Each row is a point on a landscape with many valleys, with its height.
From any point a ball rolls to the lowest of the 2 points nearest to it. It stops when none of these is lower. Distance is the straight distance between rows; heights are no part of it.
mativ: [158 127 161 149 144  89 123 181  89 176 114 130  92  94 118 106 122 115
 103 156 202 141 109 119 122 148 108 128 151 111 127  72]  (h 399)
gesel: [114 124 106 156 165 162 114 124 106 125  79  75 171  92 173 159 112 100
 173  75 129  87  70 123  94 153 126  90  81 141 154 153]  (h 829)
riso: [103 167 117 148 112 115 107 123 152 109 129 159  83 131  82  99  86 108
 146 174 121 120 139 105 160 179 144 127 110 175  86 120]  (h 319)
naz: [103 128 152 160 131 146 127  81 139 135 122 150 121 135 105 122 149 145
 113 172 146 140 110  83 185 142 170 134 170 116  83  68]  (h 419)
kofe: [116 172 118 100  81 139 142  95 145 134 141 181 113 147 141 194 120 113
 108 148 167 111 151  81 166 164 159 143 187 114  95 161]  (h 336)
bosid: [104  91 118 158 141  85  88 162 151 148  87 142 142  94  89  84 140 127
 130 123  87 107  98 108 181 173 106 163 137 148 125 140]  (h 163)
Vef: [166 104 119 137 199 187 166 113  45 121  90  95 192  86 156 107 155 149
 128  84 136 133 102 146 115 109  86  94 159 124 166 112]  (h 158)
kodos: [184  99 154 162 148 150 119 139  96 112 134 129 131 124  62  71 159 131
  75 177 140 180 131 165 129  93 105 106 181 110 116 103]  (h 355)
san: [120 167 148  86 110 174 185  95  93 123 138 143  99 156 191 184 130 139
 186 125 168 115 120 120  81  97 131 115 108 115 124  82]  (h 200)
vup: [ 96 132 158 112 109  76 127 149 162 170 122 158  57 123 153 155 102 103
 115 147 152 126 111 122 100 132 115 181  82 135 162 100]  (h 212)
rudu: [116 146 167  94  68  99 118 102 140 149 132 150  89 175 103 140 114  82
 151 206 116 123 112 152  77 143 168 139  97 147 106  84]  (h 286)
Pupo: [130 171 143 106 115  87 140  97 161 144 163 140 109 163  92 103  99 137
 121 142 124 138 107 128  96 161 153 168 166 132 116 113]  (h 343)
vov: [168  85 126 157 177 124 117 178 121 162 136  85 168  99  51  82 172 123
  86 128 123 144 104 180 180 114 122  80 140 103 103 117]  (h 493)
pupep: [ 43 167 153 133 154 141 129  76 102 112 119 149 132 112 150  75 109 149
 159 152 144 144 114 102 136 171 129 182 150 178 145 112]  (h 623)
nevo: [147 105 132 194 158 133  97 149 161 109 153 117 104  73  97 142  82  97
 101 122 128  98 143 130 139  70  99  93  90 122 123 115]  (h 712)
vulap: [166 128 110 130 117 152 164 139 108  82 168 123  90 170  95 120 137 142
 178 131 115 151 163 187 106 131 135  68  78 111 107 111]  (h 184)
puno: [ 60 123 162 108  93 147  60 116 109 153  96 131 148 108 187 168  98  84
 178 180 162 109 115 115 114 157 166 134 104 161 122 128]  (h 96)
nese: [210  94  83 150 152 137 179 152 122  62 128 118 126 114  84 119 158 135
  90 101  83 158 166 149 134  68  88  84 130 114 138 123]  (h 516)
gote: [122 161 153 124 157 140 156  95 133 149 171 129 106 123 176 135  99 154
 128  72 181  99 150  84 148  75  68 139 166 102 143 115]  (h 182)
Tad: [182  86 129 109 145 112 143 170 119 172 118 100 177 120  77  65 172 115
  97 104  75 139  98 177 146 130 110 107 156 120 135 116]  (h 465)
tupe: [145 124 122  60  71 147 155  97 126 152 124 135 159 187 129 130 108 104
 181 116  96  96 168 111 120 148 140  73 130 153  89 157]  (h 426)
nadob: [107 123 121 109  74 115 121 151 142 130 102 168  93 126 101 119 121  97
 161 172 116 121 172  82 154 168 106 116 104 177  98 137]  (h 293)
reb: [166 132 169 104 124 143  83 127  97 154 135  94 156 125 140 116  74  67
 164 114 114  95 128 147 110 129 109  29 120 138 124 161]  (h 614)
zot: [133 116 121 163 155  93  70 187 160 131 161 113 112  59 124 127  86  79
 108 104 123  97 155 153 166 121  82 116  77 123 140 163]  (h 728)
Mazik: [136 116 149  59  72 163 134 121 110 141 150 166  97 178 131 161 171 112
 129 196 156 164 157 171 113 151 159  99 134  90  90 136]  (h 375)
poz: [105 125 113 125 137 118 118  86 181 184 179 119 143 146 138 134 126 170
 121  98 133 102 113 150 203 108 134 128 174  73 123 130]  (h 204)
Kiro: [161  83 169 135 110 169 120  85 131 112 126 145 144 137 125 162 160 143
  88 157 118 162 109 130  74  54 148 119 162  89 137 125]  (h 884)
bipu: [148 104 175 112  95 121  88 172 111 122 126 158 101 118 126 105 160 113
 115 188 142 178 155 177 116 125 120  90 114 102 132  68]  (h 347)
fesa: [134 100 138 100 112 170 141  91 114  87 150 125 161 179 134 168 158 174
 117 101  66 126 131 172  92  64 146  87 117 110 139 162]  (h 114)
sito: [ 99 107 124 148 128 105 106 152 139 109  76 140 114 103 160 183 154 133
  82 135 159 156  83 122 110 144 154 204 116 101 155 162]  (h 812)
mosid: [176 149 111 127 144 153 172 110  72 122 140 119 116 138 130 102  72 131
 167  98 127 124 165 145 121 141 101  76 140 158 116 121]  (h 217)
natem: [151  82 174 166 148 189 112 103 113  98 145 128 164 111 124 169 154 128
  74 130 143 161 120 151  77  28 102 145 149 105 171 121]  (h 878)
gofad: [167 112 147 141 151 148  93 118 122 113 161 122 142 116 127 112 120 121
  68 151 161 158 138 158 141 106 119  96 176  99 119 137]  (h 329)
tamok: [114  99  95 198 137 138 122 146 151 126 132 131 120 112  76 136 134 110
 167 162 143 124 137 140 142 162 158  86  72 118  80  84]  (h 384)
Nofet: [ 95 159 103 168 151 175 166 108  96  65 120 129 104 120 192 190 112 166
 162 113 170 130 128  79  98 119 111 136  94 139 141 140]  (h 598)
sadok: [121 133 108 113 137 118 118 154 140 121 103 101 143 126 155 159 134 116
 101  64 102 106 103 103 104 141 146 153 103 143 162 213]  (h 841)
figid: [116 145 115 184 145 119 100 134 162 116 150 114 108 115  41  98  93  96
 133 176 121 144 141 142 146 160 159 116  87 150  84 102]  (h 348)
manud: [104 157 148  61  98 124 127 100 125 135 166 120 132 180 161 128 102 128
 198 131 101 112 140 167 107 113 147 111  93 141 138 130]  (h 363)
Pide: [116 106 114 189 140 160 133  90 132  75  57 136 165 110  78 126 126 118
 133 160 100 121  86  84 105 126 158 130  95 176 118 103]  (h 581)
tet: [116 138 156 143 130 156  93 116  93 129 150 170 115  93 138 110 160 144
 117 191 179 152 154 107 209 153 136 118 195 110  86  60]  (h 441)
Pap: [127 159 123 122 146 121 134 125 114 159 141  94 119 145 152 122  89 118
 154 106 147 115  89 161  84 126 148 137  90 118 148 106]  (h 298)
Babag: [153 120 114 102 154 150 164 155  51 121  74 128 184 113 166  81 155 151
 150  96 118 148 123 130 134 156 104 119 157 157 164 108]  (h 193)
nok: [168 168 127 116 108 157 170 111  83 101 171 158  93 141 119 115 102 140
 189 150 134 138 195 149 125 142 111  68 111 128  84  97]  (h 242)
vegal: [138 128  89 197 171 165 155  92 126  91 103 100 140 109 111 155 104 137
  96 109 127 121  87 107  89  88 124 135 111 137 142 120]  (h 559)
fesut: [170 106 158 121 132 124 104 103 116 139 139 147 148 124 138 117 143 131
  66 116 138 130 145 103 172 100 117 100 221 102 121 157]  (h 307)
kan: [195 125 101 216 185 176 161 115 102 116 101 101 115  74 102 149  96 128
 120 129 181 132 112  96  95 103 107  98 109 113 132 102]  (h 546)
gafez: [150 126 117 168 135 132 148 114 126 106  79 109 128 106 102 126 107 109
 123 115 106 116  68  79  81 141 131 141 124 158 132 157]  (h 570)
mor: [162 124 113 135 128 129 124 154 151  99 135 123 108 111 154 182 111 144
  90  80 120  90 165  74 148  82  95 127 117 108 140 182]  (h 554)
libeb: [128 125 201  98  97 144 112  69 130 162 153 161 115 154 116 110 143 132
 145 160 115 144 132 135 101  87 137 105 158 117 111  76]  (h 383)
nol: [133 151 144  63  69 122 132 123 104 156 151 159 112 167 163 175 140 122
 107 184 181 132 161 147 151 176 164 139 178  82  90 150]  (h 354)
Zote: [134 157 146 123 109 172 137 103  99 126 126 118 110 130 155 163 102 101
 179 133 151 116 131 105  86 122 131  70  90 124 116  92]  (h 160)
Ras: [ 91 128 100 146 110 110 112 188 143  60 127 149  74 105 136 145 141 137
 143 139 151 154 180 117 155 153 104 140  57 131 132 143]  (h 414)
nema: [148 113 150 178 140 115 137 166 103 173 101 145  93 104  81 125 141 135
 134 168 186 135 107  91 145 185 145 111 133 106  93  74]  (h 417)
vupu: [134 135 130 104 142 104 118 184 101 100 157  96 127 113 145 105 106  87
 140 120 119 150 139 181  94 114 109 146  79 141 152 136]  (h 170)
ladud: [ 89 122  96 142 164 142 150 112 147  72 131 136 155 139 128 128 103 136
 150  78  54  83 122 101 113  81 121 143 107 175 139 166]  (h 240)
fuzab: [156 123 124 124 121  88  94 167 170 138 129  91 140 116 102 142 107  58
  74 112  84 103 105 146  87 126 154 126 112 148 137 180]  (h 854)
zemo: [ 78 183 145 132 130 108 131 108 141 160 132 141  49 124 159 144 110 136
 155 109 167 112  76 115 121 162 119 165  92 136 165 131]  (h 173)
Nedu: [138 102 169 115 133 151 109 107 102 150 142 108 167 128 103 112 117 102
 153 124  91  94 110 166 107  90 110  64 116 144 129 104]  (h 596)
neme: [122 109 141 138 168 136 129 126  98 174 139 108 149 137  99  99 134 114
 165 119 105 120  75 201 103  97 121  76  81 124 137  61]  (h 569)
Vefes: [132  96 129 121 144 107  92 153 107 130  85 133 170  97 179  85 159 125
  88 133 151 167 124 107 153 148 131 170 204 110 144 138]  (h 252)
Sagod: [234 108 102 150 162 115 147 187 110 165 122  95 134  96  52 108 124 113
 128 102 120 140 142 152 154 152  85  62 128 121 104 124]  (h 539)
zuvaf: [105 117 136  86  81  96 100 109 190 169 116 132 182 155 110 127 125 118
 126 112  80  98  96 130 127 126 175 155 147 146 138 178]  (h 397)
mugo: [ 91 161 102  93  79  97 132 148 165 124 159 132  74 170 117 163 117 109
 148 139 134 124 147 137 115 161 149 146  78 145 117 159]  (h 180)
Mer: [ 44 148 101  94  99 102 101 166 142 110 162 150  76 130 174 130 112 119
 150 151 158 141 164 148 186 194 127 140 113 143 126 168]  (h 792)
vore: [115  85 112 140 122  80 118 191 146 116  57 153  95 101 165 146 191 127
  88 128 156 155 116 130 160 197 132 175 107 113 143 183]  (h 806)
Das: [119 101 134 174 145 145 119  70 176 136 121 132 155 116  95 145 142 142
  99 150 122 110 121  87 172  88 145 104 155 109 108 107]  (h 443)
did: [108 124 119 106 154 116 117 134 137 104 139 150 133 124 166 164 133 171
  98  58  96  96 155  72 147  79  93 188 130 147 170 203]  (h 568)
tama: [170  87 146 164 124 133 132 129  99 125  93 135 148 118  86 101 157 134
  85 169 128 174 122  95 137 123 141 119 189 113  95  84]  (h 378)
lepa: [125 144 134 195 153 148 105 112 139 127 118 145  78  70 111 127  80 126
 120 135 162  98 135  68 178 170  92 124 138 146 105 147]  (h 690)
Bubo: [126 124 122 173 131 159 140  60 169 123 153 110 143 158  68 130 113 140
 135 124  86  90 133 134 174 104 144  70 130 128  78 119]  (h 475)
Kolu: [107 144 143 168 150 127 122  94 146 125 171 150 115 117 161 167 118 187
  89  88 144 110 156  79 136  74 104 229 156 137 176 186]  (h 579)
nof: [114 112 150 133  98  93  75 166 166  96 149 130  97 110 102 132 102  89
 139 160  98 120 160 160  96  77 124 110  51 143 125  95]  (h 265)
nav: [105 168 144 104 151 143 139  91 161 161 194 137 105 138 163 145 135 190
 130  99 154 103 156 146 173  78 100 133 158  90 146 103]  (h 127)
ruv: [112 140 152  75 119  85 132 122 170 179 123 102 171 154 140 127 114 127
 148  62  80  91  84 137 107 104 145 176 115 149 172 164]  (h 368)
Vafo: [171  98 120 148 142 142 111 154  97 148  82  98 161  70 136 122 104  93
 142 116 130 106 106 115 130 131 103  79 121 143 121 120]  (h 69)
zok: [142 164  91 109 127 169 221  85 122 102 143 142 118 163 135 128 155 192
 146  91 126 126 149  89 168 141 124 142 175 122 109 123]  (h 113)
Bidu: [122 140 154 119 101 106  97 163 137 100 195 135  77 137 136 130  94 114
 123 149 125 139 191 160 124  86 118 111  95 115 118 130]  (h 215)
suli: [124 114 114  95 108  99 145 138 161 101 105 145 153 151 106 104 173 154
 139 109  67 135 128 144 123 101 128 164 120 152 147 110]  (h 442)
nena: [134 129 160  77 146  99  90 150  97 128 159 105 163 137 150  59 117  92
 123 120 107 147 123 203  95 127 127 141 131 157 151 127]  (h 209)
nubip: [151 120 147  92 102 146 150 110 124 138 138 131 133 161 151 130 145 147
 109 115 132 126 153 124 148 118 119  95 178  88 133 129]  (h 281)
Sof: [171 106 159 145 130 117  83 132 151 131 127 117 164 104  95 131 114  69
  62 145 105 134  84 142  75  72 164 134 137 145 127 140]  (h 861)
kaso: [151 114 117 166 183 184 127 120  70 106 105  95 194 101 145 124 110 114
 152 109 127 120 117 148 116 115 121  52 120 133 127 114]  (h 116)
naso: [101 125 117 120 147 162 175  78 137  81 148 128 148 166 122 143 145 164
 141  97  77 103 143 137 115  67 137 135 111 145 137 113]  (h 185)
fabad: [ 90 117 173 127  93  97  86 118 184 132 125 164 134 106 122 147 112 108
 107 176 111 136 123 114 138 107 168 157 129 145 127 121]  (h 377)
Lup: [121 135  85 158 173 145 136 109 156 110 135 106 150 132 141 128 100 161
 121  48  97  92 120 103 157 115 120 124 138 143 133 202]  (h 276)
Rasuv: [ 68 149 157 123 133 109  53 132 112 169 105 122 127  96 170 142  85  85
 141 163 198 119  98 143 145 176 153 156 128 129 138 130]  (h 117)
Sal: [170  97 116 120 120 110 138 185 135 120  77 129 128  99 141 121 175 113
 109 117 123 159 127 106 114 105 107 149 119 115 146 116]  (h 463)
Neb: [148 143  99  89 124  96 121 198 158 139 147 110 127 136 151 122 117 128
 138  65 103  91 181 161 187 137  84 123 109 106 141 163]  (h 760)
geta: [174 150 128  77 126 170 165  88 117 134 181 136 102 181 166 151 155 181
  90 110 159 152 162 132 131 131 137 104 204  76 110 168]  (h 295)
sata: [157 146 148 112 112  84 111 178 137 115 189 116  54 127 134 166  79 104
 113 106 135 117 154 139  89  83  86 116  74 116 138 145]  (h 175)
bur: [ 61 148 120 157 141 159 145  86 115  62 132 162 142 115 151 112 115 157
 166 120 117 128 145  97 145 111 106 154 128 176 151 120]  (h 610)
vop: [146 117 113 204 154 149  94 122 139  88 116 133 104  54 109 122  79 121
 124 127 121 105 149  85 165 116  85  88 115 155 116 114]  (h 699)
duki: [145 108 110 163 137 117 104 143 144 158  85 116 161  88  81 104 110  90
 133 106  94  76 100 104 151 156  99  99 136 150 112 147]  (h 115)
ravus: [119 132  97 122 128 121 127 120 138 175 144 101 162 171  67  72 107 124
 193 123  86  98 120 153 158 168 141  82 111 155  86 124]  (h 540)
nupud: [ 71 103 106 123  90  96  95 152 139 116  88 156  82  93 147 129 139 103
 125 140 163 128 142 127 178 211 116 157 109 135 126 201]  (h 800)
miga: [106 117 140 100 106 127  68 164 126 105 157 147 127 115 171 111 135 113
 110 163 162 138 191 169 199 141 119 107 128 110 120 124]  (h 466)
puvir: [138 170 150 115  94 116 131  64 153 165 164 161 119 162 119 144 104 123
  99 137 136 122 127 118 137 130 177 147 194 118  90 154]  (h 315)
zari: [102 164 137 177 165 163 153  82 113  95 149 138 115 100 165 186  99 168
 114 117 165 127 139  81  87  78 111 192 124 132 179 146]  (h 589)
ves: [155  94 165 184 154 171  90 132 102  71 168 107 185  72 105 144 131  91
  60 128 126 156 153 148  70  38 124 167 125 156 167 164]  (h 871)
Leveg: [120 148 139 169 182 151 112  81 118 130 165 104 132 128 117 136 123 158
  61 163 216 177 103 162 111 122 170 179 173 100 130 118]  (h 327)
gita: [123 149  87 145 109 130 168 128 163 130 143 112  90 162 121 180 115 114
 167 101 118 100 149 133  92 141 127 109  59 113 110 141]  (h 233)
vegav: [133 128 108 170 133  92 150 152 146 157  90 154  68  99 123 128 144 152
  93 134 151 128 102  95 163 173  91 150 118  82 121 116]  (h 457)
fusig: [198 118 145 173 151 131  95 153 130 101 160  93 153  85 104 146 122  69
  27 126 133 155 124 143  65  75 121 142 126 144 141 166]  (h 866)
Nul: [ 99 152  91  97 115 150 169  97 127  90 146 153 132 167 167 147 164 209
 123 108 110 135 152  77 147 108 139 173 175 131 129 154]  (h 155)
Faf: [185 113 106 214 207 168 127 125  93 129 122  79 138  93  79 114 104 132
  85 126 161 150 104 135 141 121 113 104 162 125 104 112]  (h 532)
vul: [110 180 144 124 156 119 148  83 103 159 170 107 134 150 137  94  72 125
 176 115 127 103 103 129 102 114 112 134 145 162 156  92]  (h 262)
moni: [101 130  84 152 133 159 115  90 144 123 103  96 154 154 144 206  98 128
 147 106 143  87  98 112  75 146 190 115 104 121 112 190]  (h 296)
Fitep: [109 102 159 148 131 118 108 104 133 183  87 153 155 109 106 100 133 126
 164 130 111  81  95  72 185 120 108 104 152 128 111  75]  (h 666)
Nuri: [ 89 152  91 138 157 110 100 121 129 123 166  78 164 136 115  88  96 141
 159 119 117 121 126 170 161 158 137 100 111 131 120 125]  (h 567)
sasi: [148  94  91 127 139 143 157 151  89 103  26 122 192 114 139  83 184 163
 137 116 110 158 123  86 142 162 114 144 170 145 135 134]  (h 220)
Kag: [101 115 142 115 137 148 156  93 138  91 140 147 162 137 155 138 148 170
 131 109 111 127 126 120 109  38 102 176 140 135 176 109]  (h 238)
Bute: [163 142  85  91  89 137 171 131 119 142 106 117 138 161 125 136  96  85
 174 103 119  84 169  78  97 189 116  81 120 166  82 198]  (h 446)
vak: [144 106  98 124 148 136 120 178  83 115  52 121 157  99 155  87 156 140
  97 140 141 181 136  94 143 204 142 152 191 140 116 156]  (h 237)
Pumal: [123 145 114 129 112 143 149 144 121  92 111 157  87 107 158 139 134 144
 150 155 165 147 165 102 132 147 105 130 101 137 135  95]  (h 391)
Lamun: [113 144 149 131 111 161  95  97 101 123 106 128 132 111 169 180  97  94
 131 166 174 134 132 113  92 136 179 114 124 139 114 129]  (h 123)
Gated: [148 106 139  67  44  67 148 144 156 188 131 162 125 192 124 144 163  95
 122 174 125 138 145 142 116 150 146 147 173  80 113 130]  (h 177)
miv: [106 145  77 167 160 175 146  81 152  99 100 105 139 133 128 177 109 149
 138  90 123  95 105  75 133 151 153 108 128 145 119 183]  (h 299)
gatar: [103 137 102  68 102 113 133 165 143 113 144 117 127 172 167 140 139 156
 153  81 119 114 173 130 167 147 121 134  99 129 144 175]  (h 773)
kosam: [164 156  73 115 151 154 207 130 105 106 136 125 118 139 139 107 135 186
 169  93 130 140 175 130 158 162 108  85 142 141 120 131]  (h 167)
kog: [203 126 114 118 123 167 196 118  90 104 155 118  75 179 107 157 149 151
 133 112 128 156 139 164  70 112 120  57  90  77 120 110]  (h 118)
Vubul: [102 140 105 135 134 138 208  84 140  91 100 158 144 154 140 110 172 198
 138  95  81 139 105  78 122 116 120 197 161 128 154 112]  (h 197)
Bofep: [110 124 106  46  60  76 138 144 171 164 142 148  97 190 142 161 143 116
 126 150 135 135 151 140 131 172 157 167 134 105 111 175]  (h 135)
Pumok: [ 69 160  93 147 163 119 106 130 138  96 142 104 120 132 162 130 119 149
 137 105 134 131 134 138 148 153 134 151 100 134 133 153]  (h 587)
kove: [130 118 105 140 133  91 113 171 189 137 117 105 139 118 109 156 131 121
  68  82  67 116  79 146 127 124 163 174 100 140 146 217]  (h 847)
moba: [160 115 137  89 136  89 136 183 126 195 126  82 145 137 106  85 157 115
 111  97 118 112  81 173 122 131 122 138 119 106 136 100]  (h 435)
Boso: [138  87 149 151 136  91  76 163 156 174  68 122 176  65 113 111 160  76
  71 120  85 114  68 102 122 138 138 183 151 157 145 151]  (h 431)
ragab: [113 103 155 117 146 130  83 153 104 121 144 112 131 131 122 101 174 142
 105 161 144 183 124 215 126 133 155 114 122  94 139  80]  (h 310)
rubir: [138  82 149 119 115 125 127 123 154 113 112 130 159 139  59  74 185 129
 112 149  58 142 109 167 127  85 139 122 137 129 122  81]  (h 483)
Retov: [120 165 152 103  93 111 135  73 125 210 138 150 142 152 166 142 110 120
 129 135 146 119  92  99 145 163 171 168 224 100 114 127]  (h 292)
pon: [133 104 159 143 129 162 118  78 105 103 103 144 163 125  76  79 154 134
 116 182 121 161 135  95 168 142 171 106 193 153  71  80]  (h 398)
Sige: [161 133  90 115 122  90 156 175 133 164 112  96 126 156  76  74 133 118
 140 115 106 122 100 164 116 183 135 135 122 145 121 134]  (h 403)
lani: [113 102 189 100  97 100  74 132 154 155 159 135 125 132 102 129 119  91
 129 181  82 125 123 184  94  76 132 101  97 130 132 101]  (h 314)
sureb: [123 134 141 133 144 110 117 113 121 147 180 118 153 151 104  67 134 153
  99 135 167 184 141 181 123 146 125 217 200 129 169 117]  (h 275)
Vavi: [117 122 105 146 149 141 130  78 135 111 140 107 165 146  74  88  98 112
 170 127  46  96 130 151 147 119 138  78 111 178 104 118]  (h 508)
kariz: [ 84 106 147 139 130 112 124 134 121 169  74 132 171 111  91  72 155 150
 186 142 115 129  92  94 164 157 140 128 138 149 119  69]  (h 650)
Ketut: [141 148 119 134 135 130 178 124 113 127 103 134 112 119 147 131 153 160
 106 139 171 155 112 109 117 126 135 156 143 105 138  76]  (h 367)
zon: [ 88 107 102 139 123 107  74 186 168  82 145 151 119  99 139 131 125 133
 121 144 121 130 193 140 203 133 108 106 101 131 116 150]  (h 440)
Vut: [131  86 138  97  76 123 123 125 157 185 131 138 124 164 125 141 167 114
 135 134 121 108 141 141 141 129 134 102 146  78  98 113]  (h 234)
delo: [132 132 144  62  77 157 147 107 102 140 131 116 148 207 136 118 124 114
 210 143  94 126 136 172  74 142 147  65  87 140 104 123]  (h 396)
dirof: [ 84 114 141 132 119 109  89 159 140 104  76 141 106  86 183 193 143 100
 133 128 149 137 105 113  98 120 133 171  68 141 179 159]  (h 817)
pabib: [145  79 128 154 157  84 101 159 143 163  95 130 164  65  82  51 154 128
 126 123 118 132 110 116 192 126  91 123 158 128 130  90]  (h 216)
ter: [104 116 155 108 111 125 104 146 127 168 133 158 120 121 154 125 140 127
 142 170 170 126 157 117 200 157 106 111 146 119 104  75]  (h 464)
dus: [108 123 206  88  87 108  63  87 139 158 145 158 149 141 136 118 106 106
 125 181 120 132 111 155  99  95 173 133 146 137 136 111]  (h 351)
vosid: [115 105 105  77  68 151 173 139 147  88 109 171 114 159 150 173 178 142
 164 120 107 101 192  49 132 119 116 119 101 137 102 147]  (h 229)
gedu: [138 171 119 103 130  73 154 144 149 146 147  91 116 195  74  91 100 110
 121 110  99 136  80 167  72 184 150 167 125 135 126 139]  (h 374)
seke: [185 146 122  80  99 188 190  98  76 123 134 105 126 187 164 179 143 172
 124 107 153 124 139 140  94 153 151  68 163  87  93 161]  (h 269)
moki: [116  98 134 121 106 102 130 140 146 157 129 106 149 147  74  93 175 136
 149 138  85 121  80 187 119 116 149 102  96 113 102  54]  (h 525)
kir: [ 81 150 134 144 155 116 115 112  89 120  96 114 143 116 123  69 114 147
 182 157 139 139  99 129 140 181 137 133 111 172 127  79]  (h 634)
Mupav: [114  91 141 114 137 111  84 161  96 126  84 129 173 115 160 114 188 143
 102 168 172 190 129 160 144 140 159 155 153 103 147  94]  (h 274)
Kedor: [ 88 167 145  91  86 115 125  90 158 137 148 131  99 153 130 137 100  97
 179 145 107 109 123 134  95  98 140 138  78 165 124  86]  (h 326)
fefa: [123 163 119 178 171 151 160  94 108 135 158 132  92 115 122 152 136 152
  98 157 212 150 101 105 126 121 134 168 157  91 127  74]  (h 346)
Zalo: [110 152 117 106  93 104 137  91 193 177 176 157 116 176 117 140 144 160
 115 114 122  93 158 119 215 134 150 129 186  81 111 143]  (h 263)
Mel: [ 76 149 101  70  91 118 125 153 125 100 141 137 111 138 166 106 124 140
 183 138 133 134 187 123 176 150 119 115  93 158 127 142]  (h 783)
vefi: [126 154 116  94 126 113 165 120 153 154 143 111 137 154 150 137 124 158
 142  86 120  88 103 135  97 105 131 153 121 110 160 118]  (h 333)
toda: [115 148 132 106 131 105 108 114 118 180 120 134 153 141 167 108 126 148
  90 110 156 138 120 122 161 162 142 186 230 116 142 146]  (h 272)
Puzu: [110 111 145 113 116  93  79 117 142 158  70 137 183 123 111 110 127  96
 119 127  86 126  73 117 103 147 182 179 156 172 144 165]  (h 416)
difun: [165 130 183  94  93 159 157  98  84 124 138 172  89 167 121 107 162 135
 129 186 110 173 142 129  80 103 112  92 147 104 105  69]  (h 412)
bis: [168 134  94 125 109 101 155 157 141 144  89 119 107 139 143 153 108 104
 136  93 132  99 134  94 109 190  90 122 113 132 125 198]  (h 462)
rego: [ 90 124 138 159 139 160 127  82 120  59 110 153 142 118 116 120 118 124
 145 176 116 138 130 109 106  84 136 122 109 184 141  72]  (h 595)
biti: [101 152 164 105 109  59 105 143 135 183 126 134  84 148 110 116  99  96
 142 166 150 126  81 140  91 174 154 173  89 138 137  97]  (h 248)
Tipab: [175 131 172  62  86 134 148 143  94 109 134 159  90 180 133 134 162 143
 101 169 126 187 147 154  67 122 140 106 156  97 125 128]  (h 395)
mapid: [176 125  87 133 138 138 136 164 141  66 146 121 113 129 114 150 133 148
  69 106 112 135 164 110 125  90 116 115 135 117 110 165]  (h 541)
Vev: [197 111  82 195 189 143 122 174 108 132 135  64 149  76  68 107 131 118
  92 112 125 140 121 157 159 121 109  80 120 119 109 147]  (h 517)
Vid: [131 162 130 122 114 138  83 146  93  86 178 130  93 110 153 116  81  94
 166 162 134 140 215 141 147 131 124  56  97 133 110 137]  (h 253)
teseg: [190  90 114 153 136 115 159 187 130 101  87 141 114  92  98 106 178 153
 100 140 111 169 150 131 157  93  90 114 134 102 123  82]  (h 486)
tibe: [146 125 148  99 115 187 172 116  77  80 143 131 106 178 149 174 140 139
 142 125  98 143 142 157  53  74 120  58 102  95 149 148]  (h 49)
lepi: [114 127 113 126 142 116 190  97 129 112 148 155 160 174 120 116 159 188
 117  99 101 134 133 132  86  83 125 220 162 139 178 123]  (h 239)
suk: [ 92 103 129 132 124 137  78 144 137 130  60 106 154  92 169 184 119  71
 151 120 140 110  88 113  98 167 145 128  64 138 147 168]  (h 822)
Saru: [152 135  99 132 135  78 126 204 169 143 124 130  91  85 120 110 125 109
 112  79 100  96 148 147 185 161  66 129  95 125 153 168]  (h 744)
pabo: [124 124  98  90  79 167 183 102 154 112 122 143 129 179 157 196 162 168
 123  91 109 103 171  57 158 103 138 120 143 118 101 161]  (h 195)
fakit: [154 155 106 113 126 175 202  91 113 127 128 106 121 175 157 180 147 164
 138 107 158 111  99 120  81 117 156 112 145  95 127 118]  (h 241)
zuv: [ 95 174 144 146 159 140 165  78 114 178 181 117 119 118 161 114  95 155
 161 107 177  97 114 118 118 100  77 170 148 133 173  70]  (h 224)
kef: [113 116 148 189 136 126 120 125 152 174  94 167 113  57 112 129 115 125
 144 138 149  98 108  57 196 140  88 113 135 121 110  97]  (h 680)
libu: [149 129 157 149 144 129  98  90 115 161 195 114 138 161  99 108 138 148
  62 135 173 189 115 173  96  99 131 178 197 105 152 144]  (h 304)
pelo: [101 152  86 124 125 132 132 115 122 114 144  96 117 162 163 194  97 119
 172  88 126  98 127 119 100 138 154 121  72 128 124 203]  (h 273)
lisel: [105 145 137 110 140  89 122 199 127  98 175 110  88 113 176 141 103  92
 144 107 129 131 144 160  71  77 106 148  33 115 180 133]  (h 128)
vidad: [126 135 104  83  74 122 187 129 142 114  95 166  98 157 116 121 138 136
 184 126  96 108 157  67 132 155 105 133 109 167 115 145]  (h 264)
zuzo: [ 73 122 130 134 133 100 102 116 171 112 137 139 145 119 116  95 133 143
 131 156  83 137 128 129 156 104 143 163 117 155 144 112]  (h 405)
Pova: [185 118 138 113 116 112 129 188 104 144 121 116  92 107 139 133 136 101
 118 156 186 157 137 158  94 137 113 100 101 101 129  90]  (h 376)
kolor: [ 68 167  78 186 192 147 154 110  98  67 141 121  94 111 174 156 128 171
 149  98 151 140 120 141 117 144 123 169  68 117 149 135]  (h 601)
dur: [ 67 156 137 151 149 122 113 125 100 146 114 116  90 111 182 143 100 131
 142 154 194 143  88 134 119 196 147 177  89 129 137 135]  (h 142)
Zovo: [112 122  98 150 106 103 134 175 136 153 100 158  95 125  96 129 161 141
 119 172 169 134 128 104 187 189 134 152 132  81  96  90]  (h 438)
Gov: [116 135 154 109 149  95  90 141 124 141 153 123 168 104 147  78 114 130
 108 124 141 157 132 166 120 133 122 193 152 145 165 133]  (h 243)
rifi: [150 110 130 135 142 110 130 181 140 133  89 123 152  64 132  89 163 104
  67 112 102 140  99 109 106 116 115 202 144 140 170 146]  (h 445)
dup: [144 132  88 130 178 141 142 154 101 108  97  88 168  93 160 127 111  97
 140  63  88 106 113 118 107 149 118 122 100 159 161 170]  (h 835)

Call two points neighbours if one is among the 2 nearest of the other. Go from one point of each pair to the other, from neighbour to neighbour, staying as low as possible. Name the highest point that can't be avoided.
puno, nav | difun
puno, Bofep | geta
naso, zok | lepi
puno, zok | miv
tibe, lisel | Vid
nav, Vafo | puvir
